Each row is a point on a tangle of strands that fork and nearly touch. The rows are in no order.
In the rows, zero is written as 128.
Two points are linked if the straight distance between their rows is under 197. Some points are linked to none.
Q759: [ 76 105  90 145 176 131 100 147 112 177  58 152 156 101 118 154 102 180
 129 176 124 116  73 161 161 106 122  98 125 102 168 114 171 140 152 144
 105 124  98 109  87 129 162 136 116 123 123 103 109 106 155 126  99  96
 119 168 116 109 158  92 141 145 105 155 128 155 131 133]
Q668: [153 172 151  77 142  95  90 142  89 154 160  98 169 194  82  96 138 101
 189 103  54 139 127 103 109 113 101 124 115 166  95 144 136  81 107  83
 102  96 150 122 168  75  80 110  79  66  91 161  69 142  77 142 144  99
 107  78 134 127 128 171 135 108 126 122 130  60 129 161]
Q708: [125 122 122 109 149  79  92 144  87 202 115 133 140 154  83 101 104 156
 149 126  99 108  78 154 153 108 125 122 149 171 171 143 156  98 170  88
  57 130 146 119  86 111  90 131  83 149 110 137 112 124 115  75 132  48
 144 112 126 101 133 186 145 155 109 162 151 114  98 212]
Q810: [110 125 125 141 161 132 128 118 129 120 105 125 141  61 135 163 118 122
 126 168 117 129 119 154 101 147 144 112 121  61 153 119 141 214 154 107
 165 150  79 131 101 118 153 125 113 135 162 105 140 100 127 127 116 108
 105 187 108 150 114  92 117 146  78 106 155 156 125 117]
Q984: [177  96  46 169 141 139 118 107 190 131  98 115 124  97 113 125 164 161
 104  84 126  79 133 111 156  89 152  72 148 112 100 138  87 151 131  89
 127 155 157  75  77 167 133 148 132 127 111 152 149 148 117 117 106 109
 172  95 113 156 117  93 143 115 109  90  96 166 128  72]
Q841: [120 162 165  75 160 102  97 128  58 128 148  94 182 108 116 147 109  86
 179 156  77 123 137 124 108 176 122 142 152 116 176 122 140 164 146  97
 148 122  88 155 115  61  86 107  56 140 139 146  89  97 126 118 129  90
  64 199 149 174 122 159 107 169  86 139 188  97 105 178]
Q971: [ 93 143 172 126 116 204 153 119 134 116 143 147 111  96 172 169 109 129
 141 179 167 177 157 128  73 169 105 119  86  50 133 145 187 183 118 169
 213 121 108 157 141 140 196 111 174 122 160  54 132 114 116 175 132 165
 100 126 107 131 121  68 127 118 155 118 130 162 135  84]
Q270: [116 122  84 158 119 196 108  83 133  60 136 106 153  58 152 156 143 138
 127 106 133 109 172  90 142 164 128 135 156  85 150 100  76 154 108 147
 159 112 114 135 104 161 141 120 146 145 120 134 136 166 142 155  89 143
  87 185 162 176 128  81  84 138 115 140 161 156 116  76]
Q430: [164 139 148 154  95 117 173 111 150 110 101 148 105 164 168  98 119  68
 112  85 169 126 137 129 139 156 118 177 152 147 100 142 124 113 138 152
 158 145 145 137 161 139 112 147 130 172 173 156 191 105 204 113 148 183
 165 127 173 114  76 165 130 122 166  95 120 143 104 135]
Q696: [159 146  89 150 160 144 120 110 156 117  95 102 176 154 142 104 162  79
 132  83 110  89 174  75 160 162 116 150 160 132  74 123  68 116 112 119
 160 124 143 103 130 125  98 144 109 131 136 188 151 149 176 129 114 188
 128 150 160 160  99 128 136 116 153 100 137 114 134 105]
Q609: [147 103  74 177 145 138 152  90 196  89 119 126 112  81 123 138 152 107
  87 132  97 102 130 131 120 151 162 137 140  63 112 126  58 181 141 105
 152 145 117 123 102 164 150 135 181 131 162 147 168 166 122 127  90 137
 129 143 127 128 122 105 101 133  88 104 171 148 126  95]
Q629: [102 101  69 187 186 160 141 122 167 146  45 151 158  98 138 141 139 156
  84 144 130 104 129 120 163 126 127 109 124  79 110 125 125 152 130 171
 158 139 116 102  99 154 164 154 153 141 148 120 148 129 161 148  90 175
 133 179 115 143 137  59 155 129 134 135 128 166 139  78]
Q844: [169 133 126 126 108  89 102 149 109 169 135 119 131 168 108  80 138 162
 155  66 144 119 110 114 141  82 118  92 153 203 121 147 156  75 129  74
  74 136 175 105 133 126  89 142  74 136  94 162 114 107 117  81 153  82
 183  68 118 124 112 167 168 113 141 104  77 122 112 152]
Q687: [145 123  88 170  78  96 124  82 157  87 128 116 128  76 118 132 148 105
 114  63 105  92 104 133 144  97 139 148 192 121 128 121  70 150 123 101
  88 120 128 118 128 160 130 146 127 120 134 168 153 161 164 105 101  90
 143 149 164 127  79 149  79 112  59 113 119 147  86 124]
Q183: [147 148 183  93 182 100 149 169 135 166 150 130 103 159 108 134  98  99
 156 189  94 153 106 172  55 118 149  95  77 105 106 166 193 167 161  71
 149 185 118 138 138  78 119 131 105 121 160 108 135  88  69 131 162  99
 132  87  79 122 129 154 149 138 110  87 148  97 151 154]
Q902: [130 155 120 133 137  83 101 148 119 171  79 111 173 135 124 129 138 129
 139  94 128 115 102 132 153  57 109  62 137 163  79 127 151 131 105 109
  88 128  98  85 137  98 121 162  58  88  97 151 112  86 176 127 129 134
 160 150 116 155  96 100 147  81 108 100  36 123 129 108]
Q191: [152 126 154 113  51 163 139 112 105  51 175 116 108 101 163 138 150 135
 116  79 188 139 170 101 133 121 139 136 140 153 140 107 102 113 100 162
 142 114 137 132 151 142 115 110 127 136 108 125 130 134 129 157 142 149
 130 129 147 168 130 128 104 119 144 132  88 140 131  94]
Q690: [182 124 182  84 146 131 160 164 113 138 139 107 105 163 157 117 134 140
 136 134 184 144 169 109 104 127 128  87  84 161 137 128 170 129 135 113
 174 176 134 127 126  89  98 126  84 172 137 127 146  73 109 117 185 149
 139 112  92 190 135 118 189 147 172 109 100 117 159 115]
Q587: [131 108  92 147 159 156 134  95 171 110 130 134 107 115 115 126 129 107
 112 150  94 112 133 134 114 197 151 168 128  74 138 132  78 167 160 112
 152 134 133 139  95 151 137 118 185 149 163 132 158 173 108 119  99 119
 109 133 129  98 143 148 105 149 118 130 210 134 123 145]
Q298: [108 143 176 147 100  65 178 132 128 126  91 154 118 146 167 116 113  71
  86 117 164 135 122 150 160 112 130 179 143 169 113 119 128 103 125 172
 109 142 108 153 172 123 112 152 122 150 160 152 164  94 220 110 143 192
 148 176 159 109 103 157 129 135 134 144 105 125 110 153]
Q111: [178 138 103 164  74 160 159  95 184  62 132 131 100 139 161 111 164  87
  96  73 156 112 177  85 135 124 142 150 153 147  52 143  77 105 105 163
 169 122 171 109 162 164 137 140 158 122 139 166 161 144 161 148 141 204
 179 105 163 148  96 130 123 100 166  86  80 140 137  65]
Q885: [145 174 141 127 120 158 141 118 132 140 110 147 153 131 158 126 119  80
 198 111 139 151 123 117  79 157  77 111 131  73 101 174 192 164 122 115
 180 122 130 109 149 107 154 137 109 126 151  96 149 104 164 147 152 138
 131 117 148 120  45 120 129  92 146  56 101 160 107 110]
Q109: [153 120 193  67  81 163 150 127  85  70 234 103  93 114 127 139 131 154
 136 128 166 176 173 115  82 147 136 140  95 152 164 119 116 122 124 137
 152 119 141 153 138 116 107  94 146 155  98  90 109 135  50 155 160 111
  97  91 124 154 157 149 116 132 157 145 148 100 155 139]
Q133: [100 129  68 160 218 199 111 149 156 202  69 165 155 170 128 108 128 152
 131 166 117 119 121 110 143 172  94 103  98  73  85 152 155 126 129 149
 170 125 165 100 107 146 184 126 183 116 126  97 137 157 131 137 109 182
 137  89  99  85 147  70 179 117 196 128 137 162 166  92]
Q212: [ 83 146 134 145 157 185 138 121 147 135 117 151 133  87 147 162 123 119
 125 208 121 159 142 128  75 168 111 114  91  29  92 140 161 204 120 155
 207 118  86 145 143 138 203 120 175 101 163  78 118 124 115 168 105 176
  98 150  94 125 134  55 123 105 127 106 135 154 150  80]
Q610: [122 159 135 130 132 185 124  88 120  71 152  93 153  82 159 152 143  85
 153 126 126 141 182  95  99 205 122 152 141  74 130 115  93 170 112 133
 195 103 102 152 127 126 131 112 132 136 154 124 134 136 125 168 107 160
  73 173 150 172 108 106  93 133 122 112 172 120 122 100]
Q352: [114  94 124 135  82 144 127 135 105 123 137 157  92 164 142  97 117 198
 112 111 190 128 116 135 178 124 115 150 143 197 182 116 137  51 123 180
  89 116 169 139 125 159 131 129 143 176  93 123 124 135 148 100 143 127
 161  99 142  89 158 150 142 133 187 170 116 145 132 154]
Q710: [115 149 158 151  88  65 163 119 175 119 137 157  96 139 114 130 114  65
 126 138 100 154  81 188 105  90 145 165 133 110  83 158 139 132 125 116
 101 131 113 145 170 131 139 149 152  94 160 119 151 116 146 134 145 125
 160 104 143  60  88 169  90  97  87  87 111 113 109 153]
Q981: [133 135 149  78 173  98  99 148  81 157 129 105 159 122 109 141 108 122
 153 165  96 118 123 135 115 133 139  99 118 127 173 121 145 159 162  91
 123 151 104 133  93  80  93 118  67 143 129 131 108  96 110 111 134  76
  99 166 104 167 143 145 137 164  95 141 159 106 120 171]
Q100: [125  90  80 141 176 142 113 111 143 148 109 141 116 127  97 113 116 143
 116 154  92  97 103 142 155 181 150 162 132  96 173 125 101 138 177 110
 122 140 141 120  66 146 126 119 166 168 146 125 144 170 102  97 101  81
 117 134 125  87 156 154 121 166 120 153 222 141 121 177]
Q300: [201 111 136  91 137 151 132 149 114 151 144 114 111 170 144  88 142 161
 148 107 186 130 158  92 122 140 115  85 111 178 148 146 167 106 145  95
 167 167 180 107  99 106  85 130  84 188 122 145 147  87  94  89 189 117
 163  78 104 175 122 136 196 142 190  97 102 137 144 124]
Q238: [166 104 117 133  21 190 130  86 126  51 167 129  91  72 164 129 145 172
 105  52 206 121 153 104 138 107 133 117 162 155 160 126 122 123 114 155
 143 126 165 118 127 176 130 113 132 157 109 128 144 129 134 145 151 130
 164 115 161 182 106 113 101 126 155 111  75 186 112  72]
Q435: [195 115 121  94 157 116 108 154 106 182 151 120 113 190 103  67 127 170
 155  92 146 121 122  99 130 124 116  96 124 193 140 152 157  91 154  62
 106 162 197 107  97 109  75 129  84 177 111 162 133 112  76  75 168  80
 172  61 105 137 125 168 194 141 169 107 124 112 127 166]
Q222: [ 85 121 180 124  60  76 143 151 108  93 165 133  96  94 127 163 137 143
  72 134 144 150 112 162 136  37 163 129 117 164 124  95 105 112  92 163
  66 113 102 144 174 130 143 113 142  67  98 115 109 131 119 143 128 142
 129 149  98 136 170 119  91 132  83 180  74 111 146 111]
Q267: [117 152 112 141 163  70 107 117 116 135 111 110 172  85 100 156 122  58
 139 137  61 102 106 152 126 121 137 123 173  95 122 127 112 192 135  75
 114 138  80 133 114  87 104 143  77 111 153 157 125 106 153 101 105  96
 105 205 140 152  85 144  88 137  34 108 147 112  94 150]
Q332: [114 121 181 142 122  45 169 148 161 141 130 158  88 161 112 124 108  83
  89 163 108 138 102 192 131  98 162 164 111 148  92 138 130 120 132 128
  88 151 115 157 157 124 124 139 155 115 155 137 153 113 137 108 143 144
 154 112 117  70 132 175 117 144 108 139 131  96 122 175]
Q248: [154 169 151  98  71  87 115 123  89 115 154 109 167 105 115 126 143  93
 195  65  98 149 114 102  79  86 119 115 164 140 117 146 154 123 122  74
 107 116 116 124 157 104 110 133  61  98 117 133 100  99 119 136 144  70
 118 129 151 148  63 159 101  89  88  87  83 105  84 142]
Q451: [147 133 156 108 157 135 144 160 154 126 162 111 100 168 117 131 137 121
 133 168 115 155 152 118  79 124 139 121  73 121  78 136 123 120 114 115
 151 143 129 130 153 106 129 117 153  94 127 121 117 136  56 153 140 146
 126  78  88 124 166 116 156 118 149 104 133  85 173 102]
Q399: [ 89 134  93 128 221 150  87 146  92 192  56 137 177 143 117 127 106 154
 145 196 102 113  98 132 160 173 109 119 111  92 151 116 156 128 154 153
 140 120 106 119  91 108 142 128 113 126 126 110 101 124 138 138 104 130
 106 163 119 121 168 105 155 161 132 162 172 135 147 143]
Q195: [118  96  92 120 145 125  98 127 107 173 116 143 123 147  94 102 102 164
 144 125 103  98  85 146 163 150 130 155 157 146 194 131 130 102 171 116
  74 118 151 121  71 142 109 124 132 172 119 129 121 155 118  83 118  54
 128 116 139  79 140 186 122 160 128 170 187 131 101 202]
Q348: [170 120 154  81 117 167 147 125 132  92 208  98  94 138 108 128 140 143
 151 143 121 160 165 104  59 155 141 129  82 117 130 136 107 132 140  98
 165 136 142 137 128 117 113  99 154 126 117 104 120 144  24 152 150  98
 106  70 107 143 153 145 129 131 144 108 164  90 155 124]
Q712: [109 158  92 136 203 194 112 129 136 187  77 154 178 185 156  90 121  95
 173 153 120 133 135  95 126 219  71 127 107  64  92 160 159 135 131 145
 196 103 170  98 135 124 166 128 147 121 143 101 148 151 169 141 128 187
 119 111 132  94 107  96 157 113 200 107 143 165 145 119]
Q931: [167 112 148 158  69 116 185 103 168  73 140 141  61 130 161 108 140 104
  62  94 182 124 145 125 139 104 161 166 145 159 100 130  95 110 133 164
 143 157 148 141 154 156 125 137 157 155 161 164 176 116 161 124 148 185
 183 118 144 139 110 148 134 134 142 112  99 137 128 105]
Q52: [143 166 126 147 133  74 126 116 143 110 108  95 165 147 117 109 155  39
 131  83  80  92 145 112 160 128 120 167 165 155  63 116  62 110  97 110
 114 118 119 116 161 107  89 142  97  96 141 195 142 145 174 126 112 165
 123 151 166 138  93 167 112  99 107 106 117  80 123 137]
Q653: [ 99  93  71 178 170 192 134 119 153 125  52 152 157  59 151 153 127 174
 111 153 144 112 128 132 152 142 113 100 129  57 155 114 155 175 143 173
 181 134 115 110  84 161 186 141 139 167 158  97 149 110 157 137 106 143
 117 196 125 158 123  52 143 153 128 141 146 205 120  69]
Q17: [ 89 109  85 151 128 145  88 142 112 142  68 128 171  95 139 148 142 208
 121 113 158 107 121 114 192  71 113  73 140 149 139  90 134  94  95 182
  85 101 113  97 111 145 147 146  99 101  84 117  90 124 162 153  98 142
 130 167 134 153 155  64 143 115 126 159  67 145 136  78]
Q779: [109 142 151 134 124  90 138 148 123 137 110 136 137 174 148 110 128 105
  98 124 152 133 141 114 163 116 122 161 122 180  99 112 113  74  98 179
 104 112 125 137 172 126 114 138 132 117 121 150 121 120 179 132 126 194
 133 142 138 114 144 135 148 124 162 166  99 104 143 131]
Q939: [ 98 113  55 163 187 109  80 128 128 198  48 145 168 101  93 142 111 150
 139 132  96  87  61 162 179 105 117 107 154 105 146 125 138 145 155 114
  82 117 112  89  77 130 140 150  97 122 127 128 122 125 162 111  89  76
 134 167 133 109 123 115 133 132  73 136 141 159 110 147]
Q281: [147 118 153 138 123  92 158 154 156 139 146 150  72 218 126  72 119 118
 102 124 141 135 133 140 146 132 136 170 115 195  97 135 115  57 118 134
  96 135 176 148 157 136 106 131 162 146 129 158 152 147 127  96 146 153
 173  58 129  66 143 185 157 131 180 141 136  97 143 172]
Q525: [114 106 152 113 173 129 160 164 117 157 105 138 116 170 145 124 119 154
  95 176 158 137 140 123 134 145 134 136  79 143 144 117 154 104 142 166
 142 153 123 151 120 117 126 124 146 147 132 122 120 109 124 121 135 171
 117 129  95 129 176 109 185 158 170 167 144 115 164 136]
Q293: [ 74 117 173 137 103  49 131 168 100 137 127 130 120 118 115 154 132 149
  60 150 135 128 114 149 164  39 152 126 118 187 126  79 109  91 102 175
  46 114  90 142 155 115 116 133 125  77  95 138 100 119 130 128 114 147
 136 170 105 141 187 123 118 150  89 210  80  91 143 135]
Q898: [105 130 133 133 147  55  90 159 110 194  94 133 127 168  89 113 108 153
 120 124 114 100  83 163 183  73 127 119 139 202 130 115 135  66 129 122
  36 116 123 120 118 118  99 143  99 113  93 143 110 124 138  93 120  97
 166 110 120  98 151 164 153 142 113 171 102 105 119 179]
Q559: [ 88 134 117 138 117 118  98 163 105 156  89 123 161 116 137 145 138 170
 130 118 152 126 106 131 158  54 108  70 128 158 100 103 156 112  86 148
  79 105  94 103 136 126 142 144  96  77  78 121  87 105 169 143 109 143
 138 149 123 141 134  76 147  88 118 129  31 130 143  87]
Q40: [ 87 145 155 104 133 161 144 143  91 152 120 161 123 163 177 129  92 115
 157 171 166 176 133 136 124 198  96 161 100 119 167 141 194 110 133 189
 158 104 135 153 152 128 160 117 147 159 138  90 132 106 182 137 145 169
 103 119 147  87 115 111 143 132 185 155 145 159 125 153]
Q946: [ 85 139 125 152  71  67 120 119 162 122 139 151 109 132 100 138 120 104
 117 120  97 129  78 185 132  75 140 153 153 137  95 138 118 105 102 125
  58  99 120 131 167 150 152 139 161  69 115 127 113 161 150 122 114 109
 151 106 143  43 115 158  69  89  90 129 101 120 109 151]
Q240: [109  89  94 125  69 183  97 123 113 105 158 152 113 134 136 113 123 226
 125  94 176 119 121 113 174 123 105 127 151 176 193 117 126  61 106 167
  89  92 172 127 117 176 146 112 153 149  72 107  97 175 122 129 127 102
 135  97 152 101 167 127 108 111 176 161 109 160 122 122]
Q274: [ 86 116 139 141 143  52 117 149 119 170  87 136 127 137 102 137 116 151
  83 159 119 101  88 172 178  71 148 125 132 170 137  97 119  97 133 153
  48 127 100 129 114 123 115 150 116 108 118 141 114 119 146 103 108 127
 143 160 111 116 173 127 140 155  93 182 111 113 128 158]
Q519: [111 152 117 115 203 160 103 134 123 174  93 135 168 154 135 112 123  98
 155 179  92 133 132 114 114 207 103 131 104  79 109 143 139 151 137 130
 179 116 118 126 126 102 138 118 135 113 145 117 114 134 140 146 111 158
  93 140 117 113 133 110 144 132 147 118 175 121 152 132]
Q299: [124 135 170  82  77 174 125 142  95  78 198 114 115 136 141 138 135 156
 141 116 173 170 176 102 110 128 124 136  99 157 137 113 127 100  91 162
 142  97 142 147 155 127 133  96 153 117  84  93  92 143  92 167 145 141
 104  94 128 138 165 117 113 113 165 151 109 113 160 114]
Q253: [161 109  68 146  77 115 112  82 154 105 146 129 119  92  99 114 156 141
 132  55  91  98 101 122 128  95 138 131 182 115 135 146  94 135 138  76
  84 118 152 103 112 172 128 133 134 120 118 153 135 177 113 103 100  60
 140 102 148 106  94 146  86 103  85 108 127 155  83 131]
Q948: [141 162 175  85 110  99 131 141 106 129 198 124 121 190  91  96 116  91
 190 125  74 165 113 132  74 132 113 154 112 159 117 166 151  70 123  86
 107 106 160 150 173  96  99 113 118 108 113 123  96 145  70 137 164  87
 122  59 150  84 109 206 121 111 144 119 160  67 115 184]
Q357: [127 148 131 102  96 123 106 126 110 144 150 135 148 105 110 142 113 128
 176 122 106 148  86 139  85 110 119 111 138 104 144 155 169 147 136  85
 105 119 122 124 135 124 136 129 108 104 120 106  96 118 110 124 131  59
 109 111 130 107  94 142 105 106  95 100 119 132 106 150]
Q467: [168 114  76 157 169 129 131 112 196 136 108 112 127 129 102 122 157  99
 115 113  83  93 138 113 132 123 154 110 127  93  62 139  69 159 132  80
 138 148 138  92 108 146 128 140 149 103 132 155 146 160 103 130  99 137
 149 101 108 126 123 109 134 104 105  88 133 123 144  95]
Q725: [136 158 176 109 132 169 151  97  95  74 177  95 131  82 158 164 125  80
 153 143 138 154 183 113  83 219 132 161 128  86 162 112 111 184 140 124
 202 138  97 172 121  95 115 105 125 173 169 122 145 106 115 151 132 146
  70 176 149 189 110 135 102 159 122 120 198 108 124 129]
Q562: [ 83 135 130 155 166 117 149 125 153 142 105 154 130  78 122 167 126  98
  91 209  96 147 110 164  92 136 147 117 106  42  88 136 143 212 127 134
 163 132  58 138 146 119 181 143 163  93 165 109 129 106 125 150  96 157
 110 182  93 113 129  76 116 115  79 108 141 136 148 100]
Q686: [127 140 187 127 134  79 164 138  98  85 133  99 135 118 150 143 140  75
  89 132 136 118 165 113 142 125 151 165 134 161 119  94  85 136 115 150
 136 154  92 158 150  94  83 128 102 140 157 166 154 106 153 129 134 195
  99 204 137 189 136 143 129 166 117 160 138  88 143 132]
Q406: [171 127  89 165 109 167 140  91 170  66 130 106 131 127 154 111 173  92
 102  72 131  89 191  71 157 153 138 154 164 143  84 111  46 106 107 149
 159 118 157 114 134 159 107 131 144 137 132 185 158 162 155 136 118 191
 143 140 170 175 117 125 117 124 163 109 126 133 132  77]
Q439: [151 150 158 103  73 123 129 128 119  91 201 125 100 182 106  94 128 111
 166  91 105 165 139 116 101 131 106 173 134 172 120 148 114  61 109 120
 105  95 172 142 180 125 101 114 144 122 104 127 107 154  86 137 158 102
 133  65 159  84 113 203 100  94 150 130 136  88 112 166]
Q7: [117 147  95 169 107  90 117 101 155 106 106 121 156 100 123 132 142  68
 118  93  98  95 117 133 156 113 125 152 176 120  88 115  71 134 103 123
 102 105 107 121 149 135 119 151 124 101 134 170 144 151 196 122  90 146
 127 172 173 115  86 140  86  97  81 114 118 121 109 120]
Q334: [105 109 133 145  63  97 131 134 146  96 153 146  87 114 118 143 128 164
  85 111 138 130 104 155 142  56 149 133 134 152 119 112 102 104  98 142
  64 111 125 134 154 163 152 118 165  83 103 120 118 164 127 126 125 118
 150 113 115  94 156 125  94 105 103 151  87 132 134 113]
Q580: [151  90 135 128  27 184 163  76 147  56 171 141  60  78 163 151 121 173
  90  91 205 152 137 143 113 113 133 134 139 103 177 134 140 162 130 163
 174 146 139 146 120 180 163 107 175 161 145  99 160 128 122 149 160 121
 160 112 141 154 108 103  97 136 137 112 115 193 112  88]
Q53: [ 88 127 143 101 120 214 138 133 105 138 144 155 118 129 173 151  96 167
 161 168 181 183 140 120  98 189  87 123  91  93 183 143 202 141 125 174
 192 104 141 153 124 145 193 107 173 152 132  55 128 121 124 153 142 145
  95  95 121  95 137  84 139 121 194 144 134 182 136 123]
Q795: [151  96  82 132 151 147 106 134 141 143 101 110 139  99 119 138 144 192
 123 118 152 101 130 106 147  92 140  66 126 128 156 116 131 145 144 107
 126 157 135  93  69 143 122 139  98 142 111 123 131 115 108 112 125  86
 150 129  98 180 140  88 158 145 118 119 102 158 130  93]
Q433: [158 101 122 102 136 137 120 131 104 119 141  94 128  92 125 138 134 171
 126 129 144 122 149 114 126 125 147  97 122 135 184 107 123 149 158 109
 132 160 121 120  79 126 102 120  96 161 121 122 126 112  94 109 136  78
 113 147 104 188 137 118 140 156 117 134 135 132 127 127]
Q341: [115  97 110 119 141 197 135 125 149 122 155 141  94 133 126 135 119 183
 116 172 137 140 138 123  99 171 138 128  89  89 162 134 133 143 149 134
 166 135 143 148 102 161 167  94 197 143 133  84 124 167  63 138 124 117
 110  83  89  95 187 101 132 142 164 141 175 141 155 115]
Q731: [128  92 132 115  68 192 163  99 155  90 181 147  60 110 137 152 107 178
 114 137 175 165 121 155  84 137 129 144 107  95 181 144 158 154 144 136
 170 139 144 157 117 170 184 103 202 160 142  73 147 147  81 145 158 102
 138  78 112  97 135 110 109 123 158 119 150 169 126 112]
Q915: [141 126 195  85 175  94 165 168 102 165 115 122 117 174 153 121 112 116
 125 179 150 141 146 138 113 143 130 117  81 161 141 123 171 126 152 128
 150 175 112 149 135  76  98 126  89 167 150 130 143  72 133 114 174 160
 113 141 101 155 150 132 180 165 154 141 136 105 145 160]
Q784: [135 134 119 140 163 125 142 136 182 127 131 119 118 146 109 134 144  95
 112 159  82 131 134 125 102 128 142 125  95  95  49 135  89 146 117 114
 141 136 110 121 151 122 141 135 167  76 131 130 122 149  91 153 104 160
 130 108  95 111 146 108 130  92 108 103 131  92 161 101]
Q389: [153 145 151 105  68 133 134 111 109  93 168 115 127 139 141 104 133 106
 154  72 146 143 148 111 113 146 115 160 149 161 130 130 114  95 117 135
 128 108 147 132 160 132 101 122 122 134 125 135 124 131 140 133 147 121
 127 107 167 125  95 173 111 106 153 115 114 118 108 144]
Q996: [134 149 207  80 138 113 155 122  70 101 178  95 132  99 143 161 109  73
 148 157 124 147 167 143  98 183 143 161 125 126 182 107 133 166 148 115
 169 150  89 173 131  70  85 101  86 174 157 130 133  85 124 129 150 125
  67 184 142 182 121 166 107 179 111 143 192  93 119 170]
Q894: [ 96  87  75 178 161 143 130 143 143 147  46 144 149  95 135 148 143 196
  81 132 162  96 125 113 189  71 131  80 134 129 118  98 128 118 112 191
 108 131 114  94 105 156 159 166 125 124 112 123 118 113 147 148 100 166
 154 174 112 166 166  44 173 133 129 158  77 154 142  63]
Q726: [132 127 154 134 146  78 150 140 161 150 139 152  88 202 100  95 104  74
 115 153  88 136 108 170 129 136 149 176 107 148  98 151 122  94 140 110
  93 135 151 147 145 126 107 129 161 131 147 142 146 148 112 101 137 126
 150  71 128  44 136 193 128 139 143 134 168  91 128 189]
Q790: [124 130  96 142 160  69  96 123 130 161  94 118 152  96  84 139 129 101
 126 128  73  99  85 161 142  95 146 104 153 108 115 131 117 168 147  78
  81 138 100 111 103 116 116 149  97 108 131 147 126 127 138  99  93  78
 132 164 118 124 111 138 110 129  47 120 131 121 105 151]
Q189: [135 174 169  68 104  82  94 133  73 125 168  90 181 135  95 126 138  96
 187 102  64 140 129 109 103 114 113 133 144 161 121 131 129 100 104  99
  93  87 118 134 166  77  84 110  64  83  96 147  67 122 105 144 137  87
  85 123 155 147 114 176 103 118 105 139 115  72 109 170]
Q488: [136 158 122 114 139  79  87 157  96 194 104 117 166 156 104 113 123 141
 171  91 117 126  85 129 126  66 111  66 140 170 111 148 178 115 126  74
  77 134 127  96 131 101 108 147  57  93 102 142  95  99 141 108 142  82
 156 105 112 128  98 134 151  97 113 103  63 120 113 143]
Q482: [153 127 147 131 114  91 136 147 129 117 132 119 111 189 131  85 145 127
  98  99 151 114 162 101 167 107 129 158 123 216  97 109  94  55 102 156
  94 119 161 130 160 123  86 128 122 125 111 170 128 137 140 112 136 173
 162 104 130 134 160 162 157 134 165 155 102  95 151 137]
Q421: [ 99 111  80 144 171 193 119 138 164 164 100 159 122 139 128 130 114 180
 118 171 132 133 105 134 125 155 118 109  92  81 138 143 158 141 139 133
 165 132 146 123  95 166 188 116 186 130 135  84 134 150 106 133 114 130
 122  88  93  79 157  81 152 125 168 132 147 169 151 105]
Q626: [139  92  78 128  76 145 100 102 130 115 157 127 115 113 106 116 140 195
 130  74 124 102 112 118 146 108 125 123 161 143 172 126  99 103 131 113
  76 107 153 113 100 178 125 114 148 132  88 127 109 186 101 105 112  59
 133 100 143 107 142 148  96 114 122 144 131 148 100 135]
Q804: [ 98 160 182  74 137 151 134 152  87 149 164 145 124 192 157 121  94 109
 178 179 142 189 137 138  98 195  98 151  85 134 153 150 188  97 129 156
 155 102 145 161 164  97 142 110 142 133 122  92 112 117 136 147 165 155
 100  82 140  80 134 136 144 129 194 149 152 119 141 162]
Q935: [116  98  93 143 123 197 120 103 133  86 122 121 145  55 158 160 142 182
 120 131 160 117 155 113 133 145 130  98 128  88 178 100 118 163 125 153
 166 126 113 124  89 166 154 118 139 151 124  97 125 138 115 153 106 118
  94 174 132 180 146  70 111 154 123 143 145 169 122  69]
Q167: [108 146 152 137 140  84 129 128 113 109 136 104 144  45 121 176 126  84
 130 161  93 127 120 158  99 116 153 113 141  87 138 111 118 218 133  95
 137 149  63 146 126  87 121 140  90 112 155 136 131  89 134 121 116 104
  89 212 123 179 103 119  89 151  26 110 145 124 115 127]

A fork is a point with three links. Follow the links from the first point to the second and name the forks in between, in order.
Q726 / Q984 | Q467
Q274 / Q712 | Q467 Q191
Q562 / Q348 | Q191
Q357 / Q898 | Q191 Q467

A fork is a point with three links, a tip a point with one. Leave the first point through the second and follow the links. Name the first fork or tip that comes.
Q482 / Q281 | Q467
Q212 / Q562 | Q191
Q406 / Q696 | Q352
Q399 / Q759 | Q804
Q795 / Q433 | Q525
Q389 / Q439 | Q357

Follow the links from the first point to the second, and from the first to the third. Name the last point that the two ways share.
Q167 / Q357 / Q451 | Q191
Q399 / Q357 / Q996 | Q191
Q332 / Q610 / Q299 | Q467
Q559 / Q195 / Q299 | Q467
